Each row is a point on a landscape with many peaks, with its height.
A climber steps from a point to the highest of its 2 nearest points, and stops where none of them is higher. Distance is the straight distance between rows; heights are no part of it.
pelug: [ 10  32   2 -29  26 -31  28  -9 -49  32  -1 -20  13  51  10  -8  39  21
 -23  -4 -65 -54]  (h 310)
Gete: [  6  10  21  19 -36 -36 -24 -13  20  74  24   7  52 -36 -26  -1 -10  13
  52 -25  25  21]  (h 169)
noza: [ 14  -7 -32  21 -41 -10  34 -20  10 -32 -19 -56  28  10 -11  43  50 -17
  -3 -40   2  30]  (h 392)
liga: [ 34  35   0 -31  -5 -19  46  23  21  35  11  35  13  -3  25  11  47   3
 -10   9  13 -56]  (h 192)
gato: [-11  27  12  34 -39  36  56  76   7 -69  15  16   0 -16 -16 -30   7  18
   5  -8  17 -18]  (h 85)
fes: [-18  -6   4   1  13  41 -19  -5  37  20 -19  76  64  23  60   1  -8  40
 -23  55 -64 -11]  (h 595)
ridu: [-17  -3 -12   9  55  -3  -2 -34  21 -35 -42  27  33 -26 -19  11 -70   4
  28  54 -33 -39]  (h 559)
gopa: [-25 -37 -18 -17 -28   5 -77  14 -31 -20  25 -13 -24  12   8  -8  10   9
  42  15  19   9]  (h 613)
nez: [  7 -13  54 -15 -14  28  -1 -21  43  37  -5  42 -25 -19  35  51  27 -27
 -48 -21   9  54]  (h 494)
sufu: [ -4   7  -1 -34 -50 -17 -21 -28   7 -21 -31  -2  47  48 -54  -8   5 -34
  14 -26  52   1]  (h 340)
nifur: [ 35 -12 -37  59 -39 -17 -24  18  20  25  34  -2  43 -22  20 -27  12  58
   7  63 -42  26]  (h 137)
duno: [-31   2  25 -16  40  -9 -29 -20  19  25  23 -51   0 -48 -43  -3 -31 -68
  11 -30  31 -13]  (h 538)
Mita: [-23  19  46  10  50  14 -19 -31  75  70  55  17  30 -40 -20  -1 -32   7
  29 -14 -15 -41]  (h 170)
ropog: [  3  -7  58 -28 -27  10 -12   6  55  49  65  21  -6  -9  -1  45  40 -31
 -18 -39   5  23]  (h 611)
mozed: [ 11 -22  14 -16 -12  51  52  22  47  -4   4  14 -32   5 -21  16 -19 -73
 -28 -27  65 -48]  (h 111)
sud: [  8  -5 -18  47 -39 -25 -17  26  -6 -70  43   1  14  46  25 -11 -76  79
   3  21   1  -6]  (h 446)
bigez: [-11  46  -6   5  40   9  16  -2 -13  -7  50 -12 -44 -33  43  -4  73  15
 -53  10 -35 -54]  (h 386)
vus: [-11  10  32 -21  19  51  27  -5  54  56  22 -17  -8  12 -17  -1 -35 -44
 -49 -57  26 -38]  (h 126)
nokoz: [ 19   3  -7  77  -8  16  12  47 -45  17  18  38 -48  15  16 -39  77   2
 -16  62  -7  -4]  (h 387)
tenak: [  0   3   1  49 -43 -19 -45   4  33  12  68  -6  39 -51   4  -3  20  36
  47   1   3  17]  (h 153)
bok: [  4  43  15 -56 -26 -29 -13  12  -8 -40 -13  28  28  10  12  15  48  35
 -44  53 -42  66]  (h 381)
Tebin: [-15 -10   3  12  13 -41 -19  -4 -66 -49  57 -53 -54  15  -5  36  17  12
   1 -14 -44   6]  (h 277)
Nid: [  4  11  -4   2  -1  -8  32  64 -49 -36   8  16  -4  37 -26 -40 -26   8
  30   4  -9 -38]  (h 78)
Zofan: [  8  41  28  21  16  -6   8 -43  47 -32  19   9   6 -57  -8  28   3  25
 -29   7   1 -25]  (h 447)
bukud: [-37  34  56 -17  28  34 -31 -60   6  36 -36  50  34  35 -24 -31  -5   6
 -24 -54  26 -12]  (h 257)
sogi: [-28  48  -6   3  38  22  20 -27  49   9  -4   7  -4 -13  60  30  84 -12
 -73 -21  -7 -45]  (h 292)
Fuf: [ 17 -23 -47  85  -7 -25  11  10 -14  -7  17  13  17 -19  17 -26   4   2
  56  38  -3 -74]  (h 558)
vit: [ 10  13 -22  20 -65 -15  14  15  -2 -40 -38  -7  51  72 -12   3 -31 -22
  26 -41  35  19]  (h 361)
kose: [ 31 -21 -24  40 -30 -19 -16 -15  12  18   0   1   0 -31  64  20  18  64
 -33  27 -19  64]  (h 102)
suv: [  8  -1   5  20  -9  53  58  42  35 -21  -6  33 -38 -42   2   6  -1 -10
   6   0  52 -41]  (h 96)
Vero: [-22  20  44  15  30 -34 -39  16   2  45  58 -35   9 -40 -25  -4 -44 -59
  60 -61   5   3]  (h 490)
deg: [-25  29 -23   5 -58 -25  18  46 -33 -19   8 -29  61  85 -12 -27   8  -9
  47 -54  22   4]  (h 347)
zapeg: [  8 -20  23   2 -37  -9  35  16  43 -10  36 -13   5  27 -41  44 -24  13
 -38 -57  28  57]  (h 338)
tenez: [-31 -15  -8 -15  -1   2 -29   9 -53  -8 -30   0 -43 -13 -11   1  13 -24
  69 -25   4  47]  (h 685)
seku: [  3   7  29 -22  14 -10  -3 -29   2 -32   4  26 -51 -12  12  38 -12   9
 -23  -2  30 -32]  (h 378)
Git: [ 28   6  -1 -10   2 -26  19  34  23 -24  32  17  28 -56 -35   8  -1  37
   2  52  10   1]  (h 515)
nidi: [ 41   6 -31  14  22   7  46  42 -36   8  13 -36 -22 -39 -41 -49  22  56
 -80  50   8   6]  (h 467)
risit: [ 17  35  -7  14  25   0  29  18 -31 -49  14 -30 -43 -46  -1 -15  47  52
 -72  33 -17   0]  (h 439)
bigi: [ 21  13  15  13   1  14  32  51 -30  14   8   0 -16 -73 -26 -24   9  27
  19 -15 -42  38]  (h 561)
loz: [-11  13 -21   9 -31 -29  24  -3 -13  -5  34 -91  27   1  11  28  51 -19
   8 -51 -32  -8]  (h 370)
petiv: [-17  47  75  -4 -18  55 -16  -4  44  33   3  47  40   3 -49 -57 -46  -5
 -32 -42  20   4]  (h 226)
bisip: [ -2 -15  -4  27  41  13  21  -3 -31 -24 -58  21 -15 -24 -38 -26 -52  -3
  41  53 -71  11]  (h 554)
ditin: [  2 -21   5 -31  42   4 -21  -5 -40   5 -20  20 -81  15  13  -4 -15  14
 -13  29 -14   1]  (h 325)
Pama: [ 16  15  -6  34   3  40  71  52  -5  48   1 -14 -18 -47  24 -38  -2  23
  -2 -19 -27   2]  (h 516)
tozat: [ -9  42  12 -44 -11 -23   0  36 -16 -29  31 -15  31   8 -14 -17  40  27
 -28  48 -69  14]  (h 367)
pob: [-13  -2  14  18  24   1   8  -5 -48 -34 -15  -9 -32 -65 -34   3  -4   9
  24  14 -39  28]  (h 607)
mizor: [  5 -10  -4 -42 -36  14  -5 -16 -18  64 -50 -30  16  22  26   6 -13   4
  14 -48  28  45]  (h 38)
Seni: [-13 -61  33   0 -23  12 -37 -23  13  49   2  27 -18   0 -19  13   2 -93
  18 -64  67  -3]  (h 441)
kego: [ -2   5 -17 -37 -10 -26  -6  27  -7  13  41 -56  35  24 -12   2 -26  31
  -3   5 -27  33]  (h 357)
Pifad: [  3   5   5  13  35 -42   4 -16 -58   2  36 -51 -37  56  12  13  31   8
 -35  25 -95 -40]  (h 291)
futem: [-30  -9 -11  15 -15 -25 -68  -5 -13 -58  11 -35  12  -5  -5  -7 -71 -10
  55   5  31  17]  (h 542)
pir: [  8 -26  67   2   0   8  -6 -12  40  34  42  60 -18 -17 -54  22 -21 -64
 -19 -61   7   9]  (h 528)
muka: [ -5 -20  58 -24  11   7  -7 -67  54   7 -23  71  16  23  -8  46  11 -40
 -67 -19 -25  15]  (h 390)
vilav: [ 25 -21 -60 -24   7 -14  32  42   5 -29   7 -25  -3 -49 -39 -25  13  52
 -32  39  70  11]  (h 488)
Rusos: [ 37  -7 -11  55  -4  38  38  36 -19   7   0  29 -55   5  50 -38  12  39
 -27  24 -23  -9]  (h 440)
Fakun: [-21  17  37   0  35  54  28 -13  61  53  23  23  35  35  18   1 -19   8
 -14 -33 -25 -42]  (h 146)
kalo: [ 12 -34 -49 -18 -32 -24 -23  -3 -37 -89 -23  21 -38  42   9   8  36  36
  11  59  21  36]  (h 476)
fis: [  2  13  29  -8  -1 -11  -6 -59  14  11 -45  57  41  37 -39  -5 -22 -42
   9 -34  31 -18]  (h 303)
gogim: [  11  -13  -23  -10   18  -62  -55   -1    9   -6  -16  -34   28  -11
   -4   -2 -108  -15   30   33   30   27]  (h 532)
zubaz: [-71 -13  35 -38  77  16 -66 -50  11  15   9 -31 -11 -16 -12  23 -41 -34
   4 -29  16 -32]  (h 485)
gonoz: [ -5  10 -10 -30  63   9  43  15 -41   5 -75 -17 -47   9 -11 -33 -48 -51
  67 -24 -27   7]  (h 282)
tino: [-18 -10   4 -29   9  28 -20 -18  34  -1   0  32  50   7   7   3 -37   6
  15  71 -61 -21]  (h 484)
pela: [ 35 -25 -29  -5 -20  -7   6 -22  -8  48 -33 -42  -7 -31  50  42  21  51
 -16 -22  10  62]  (h 65)
ronid: [ -5   2  -7 -63  64  -4 -24 -22 -12  25 -58  -3 -39  33  28   8 -64 -49
  14 -10  47  11]  (h 365)
zotuv: [-39   7  35 -19  41  30 -50 -48  -1   6 -41  -8 -31  31   9  14 -70 -22
   5 -30   5  35]  (h 419)
mazin: [  6  14 -30 -18   7   5  20  15  24  45 -16  34 -17   0  95  10  77 -11
 -57  33   9 -32]  (h 189)
Kekim: [ 15 -43 -88  68  -7  10  10 -19 -21 -11 -31 -33 -13 -17  23 -23  -7  10
  34  35   3 -20]  (h 466)
sudo: [ 27 -29 -40  89  -4 -37 -10  30 -31 -22  76 -16 -14  20   1 -25 -21  51
  33  30   8 -31]  (h 487)
Tafo: [  7   5 -62  31  19  -7   9 -35 -12  -8 -63 -48 -20 -30  15  -2 -40 -13
  44 -18  39 -20]  (h 385)
mub: [  0  25 -28 -40  20 -17  38  -3 -33  33 -21 -71  13  38   7  10  30 -32
   7 -51 -20 -58]  (h 339)
gosu: [ 47  -3 -19 -56  48 -59 -39  -2  -1   7 -18 -25  -7   9   1   4 -99 -51
  26   9  78   1]  (h 450)
bogom: [  3  19  -6  12  33  21  54   8 -23  11 -65   5 -25 -18  -1 -13 -36 -23
  48 -51  28  -2]  (h 316)
mab: [ -6 -40 -23  -5 -63  -6 -40 -57   7  12 -21 -21  41  18 -55  -4  39 -49
   0 -58  57  33]  (h 317)
dor: [  5  -2  25 -41  -7 -37  10  44  -2  11  56 -18   3  32 -21  25 -34  22
  -1 -40  26  35]  (h 349)
fogig: [-13 -55  -3 -31 -38  17 -48   1 -11 -64  14  17 -41  39  36  41  -4 -12
  30  41  19  -6]  (h 546)
Fudef: [-14 -53 -19  24 -46  21 -61 -68  37  39   1 -22  26  21 -26 -15  -4 -72
 -13 -40  32  -3]  (h 354)
Bogim: [-22  14 -39 -17 -19  16  35  55 -28 -31 -14 -23  17 -23  -6 -41 100   3
 -14  22   5  13]  (h 345)
luso: [ -4 -52  -4 -40  17  24  -7  10 -24  13 -37  44 -34  32  19  -6  23 -13
  13  61 -40  -9]  (h 290)
gafaz: [ 17 -21  -9  47  -7  -4 -25  -9  -3 -50  -4  37 -17  43  32   8 -34  47
  -5  51 -46 -19]  (h 389)
fuset: [ 13  11  -5  24   7  -7  -5  -6   6  -2 -15  58  21  39  64   4  20  25
 -40  78 -86  10]  (h 456)
Riru: [ -2  38  57  13   7   7 -18 -32  40  70   4   1  41 -46 -24 -20 -46  28
  -6 -34   9  16]  (h 198)
Far: [ -9  -4   7 -58 -33   9  -5  -5   9 -54 -35  -4  31 -19 -38  27  23   5
  11  30 -19  71]  (h 401)
Fal: [-14  -2  25 -43  13  15  38   2  -7  -4 -42  74   4  10  25   9  52 -13
  14  13 -12 -27]  (h 242)
felo: [ -2   6 -22 -12 -34  -2   7 -27 -12 -93 -44 -15  -9  11  10  37  37   4
   2  21 -10  33]  (h 430)
bamin: [ 13 -13 -60  36   1   8  18  38 -54  -8   6 -33 -32  -3   6 -49 108   9
 -19  30  27 -26]  (h 359)

Where does a climber stop that starts at each point below?
liga -> Git
bamin -> pob
ronid -> tenez
dor -> tenez
mazin -> Git
gato -> Riru
pelug -> tenez
pela -> Riru

Call two points neighbours if one is among the 2 nearest of the other. Go from one point of each pair to the other, from neighbour to neighbour, staying as high as possible. Name the lowest point that can't be avoided.
sufu and ropog -> mab
Fuf and tenez -> gafaz
tenez and ridu -> bisip
fes and ridu -> tino
ridu and duno -> ronid
